Each row is a point on a landscape with many peaks, with its height.
A climber steps from a point to the highest of its 5 nearest points, and stops where none of them is higher. Distance is the straight distance between rows; heights are no part of it.
j_348: [ 17   1   0 -26   6   9   8  -3  -9  -5]  (h 468)
j_676: [  5 -11 -26  24  25 -16 -16  23  18  31]  (h 348)
j_229: [ 30  -8  -8  10   6  -3   3  10 -20  13]  (h 408)
j_245: [-26  17  33 -14 -23  16  -5 -26   8 -19]  (h 185)
j_13: [  5  -7   8 -16   1  12   9  -1  -3 -12]  (h 316)
j_272: [ -7  11  12 -36  -5  16   4  -7  -4 -16]  (h 585)
j_76: [-30  21  37 -18 -29   8 -11 -30  11 -14]  (h 92)
j_420: [-23   7  30  -1 -18  10  -4 -25   8 -23]  (h 454)
j_622: [-37  15  44  10 -14 -10  -9 -45  19  -8]  (h 637)
j_142: [-29  10  35   4 -18   5  -6 -32  11 -20]  (h 520)
j_978: [ 28  19 -24 -31   1   8   7  -6 -23  -3]  (h 529)
j_865: [  4 -18  -4  12   8  -6  10   9   3   5]  (h 451)
j_948: [ 39  15 -29 -18  -6  10   2   5 -28   3]  (h 530)
j_860: [ 21  -3 -23  28  22 -19 -11  22  -9  24]  (h 330)
j_536: [-29  27  25 -37 -29  13  -8 -15   5 -17]  (h 383)
j_994: [-11  24   5 -49  -2  11   3  -3 -11 -12]  (h 443)
j_761: [ 12 -16 -11  15  14 -13   3  15  -3  14]  (h 495)
j_186: [ 41   7 -25  -4  -5   8  -4   6 -29  10]  (h 525)
j_867: [ 11  -8 -23  22  23 -17 -10  22   6  25]  (h 396)
j_546: [-27  25  31 -23 -32  11 -13 -23   8 -16]  (h 119)
j_284: [ 46  10 -37   6 -12  19 -12  22 -43  13]  (h 613)
j_10: [-28   3  23  14 -11   0   4 -25  12 -16]  (h 577)
j_695: [-23  23  16 -45 -17  11  -1  -4  -5 -13]  (h 458)
j_289: [  0   8   3 -38   1  16   6  -5  -7 -10]  (h 462)
j_281: [-28  31  15 -55 -17   3   3  -1 -15 -12]  (h 402)
j_592: [-32   1  17  21 -10  -5   6 -24  21 -15]  (h 427)
j_985: [ 15 -16  -4   7   9  -8   8  10  -4   7]  (h 406)
j_965: [ -9 -13  12   8  -1   2  12   2   7 -11]  (h 367)
j_736: [  4 -16 -22  27  21 -10 -17  24  28  28]  (h 251)
j_854: [-28  33  17 -46 -25   7  -2  -9  -3 -13]  (h 444)
j_280: [ 14 -14 -30  33  32  -5 -29  22  23  32]  (h 292)
j_589: [ 10  19  -6 -48   2  10   8  -7 -19  -7]  (h 504)
j_467: [-31  -4   5  23  -6  -7   8 -13  29 -12]  (h 554)
j_561: [ 37  11 -18 -18  -1   8   5  -2 -23   4]  (h 558)
j_6: [-35  10  34  15 -11  -5  -4 -41  17 -14]  (h 505)
j_282: [  2 -18 -18  23  17 -15  -9  22  25  24]  (h 309)
j_107: [-19  19  23 -27 -23  16  -5 -15   3 -19]  (h 351)
j_341: [ 16   6  -2 -33   6  12   5  -6 -13 -10]  (h 496)
j_875: [ 29  -4 -22  27  12 -11  -7  21 -23  18]  (h 276)
j_343: [ 21 -12  -7  11  11  -9   4  10 -11  12]  (h 441)
j_934: [ 38  -3 -15  12   3  -1  -4  14 -30  13]  (h 417)
j_367: [-17  14  17 -36 -12  17  -2  -9   2 -17]  (h 477)
j_468: [-20 -16  -9  20   1 -11   9   7  30   4]  (h 478)
j_847: [-33  34  22 -49 -34   1   3  -7  -6 -13]  (h 339)
j_386: [-27  -8  -4  24  -5 -10   8 -11  37  -9]  (h 549)
j_345: [ 18 -14   0  -5   6   3   9   2 -11   2]  (h 20)
j_484: [ 43   6 -27   9  -7  10 -14  16 -36  12]  (h 449)
j_401: [ 39  -1 -12  -1   1   3   1   6 -22   8]  (h 467)
j_300: [ 11 -10   5 -14   6  11   9   1  -4  -6]  (h 628)
j_574: [ 33   1 -24  28  10  -5 -10  23 -29  16]  (h 291)
j_179: [-15 -17   3  14   2  -5  11   5  18  -6]  (h 361)
j_393: [  7 -16 -15  20  15 -15   3  16   7  15]  (h 471)
j_610: [-11 -19  -9  18   8 -13   6  12  22   8]  (h 414)
j_364: [  0 -18 -11  16  12 -15   8  18   9  13]  (h 499)
j_213: [ 32  -5  -8  -3   4   6   3   2 -19   5]  (h 245)
j_155: [ 15 -10 -17  20  18 -15  -1  19  -6  21]  (h 563)
j_588: [-13 -10  14  -1  -5   7  11  -7   5 -17]  (h 590)
j_466: [-41   5  24  23  -3 -12   0 -37  27 -12]  (h 308)
j_741: [-16  -2  21  -7 -10  14   1 -13   4 -20]  (h 438)
j_492: [  3 -17   8  -1   2   4  14   4  -1  -7]  (h 584)
j_619: [-20 -11  11  11  -3   2  12  -4  16 -16]  (h 472)
j_643: [ 15   0 -30  34  27 -16 -19  26  -7  24]  (h 362)
j_657: [ -6 -21 -17  21  10 -12   1  17  28  18]  (h 382)
j_164: [-31  13  46   4 -17  -2 -10 -40  12 -13]  (h 547)
j_463: [-27 -12  -5  22  -3  -9   9  -3  32  -6]  (h 544)
j_613: [ -5 -20  -4  10   8  -9  12  12  11   5]  (h 401)
j_745: [ 27   2  -8 -20   6   8   8  -5 -17  -1]  (h 492)
j_982: [-12   3  15 -22 -11  20   0  -9   0 -17]  (h 332)
j_87: [-24  -2  19   8  -9   3   5 -19  11 -19]  (h 425)
j_912: [ -7  -5  18 -14  -1  14   6  -5   1 -15]  (h 349)
j_914: [  7 -20 -11  15  11 -12   9  15   3  10]  (h 561)
j_967: [ 22  -1 -31  32  18 -14 -14  25 -22  23]  (h 311)
j_704: [ 25 -12  -4   1   7  -2   7   7 -15   7]  (h 257)
j_699: [ 12  -5 -32  31  30 -15 -22  25  10  27]  (h 365)
j_784: [ 23  -7 -18  24  14 -12  -6  19 -16  19]  (h 341)

For each start below, name the point where the climber stops.
j_546 => j_10
j_76 => j_10
j_401 => j_561
j_213 => j_561
j_245 => j_10
j_589 => j_561
j_281 => j_272
j_657 => j_914
j_610 => j_914
j_695 => j_272
j_107 => j_272

Call two points neighbours if one is among the 5 nearest of the other. Go from one point of each pair to the other, from neighbour to neighbour, staying as high as possible. Name the lowest point that can't be avoided.
j_561 and j_272 => j_289
j_588 and j_467 => j_619
j_561 and j_284 => j_948
j_155 and j_914 => j_761
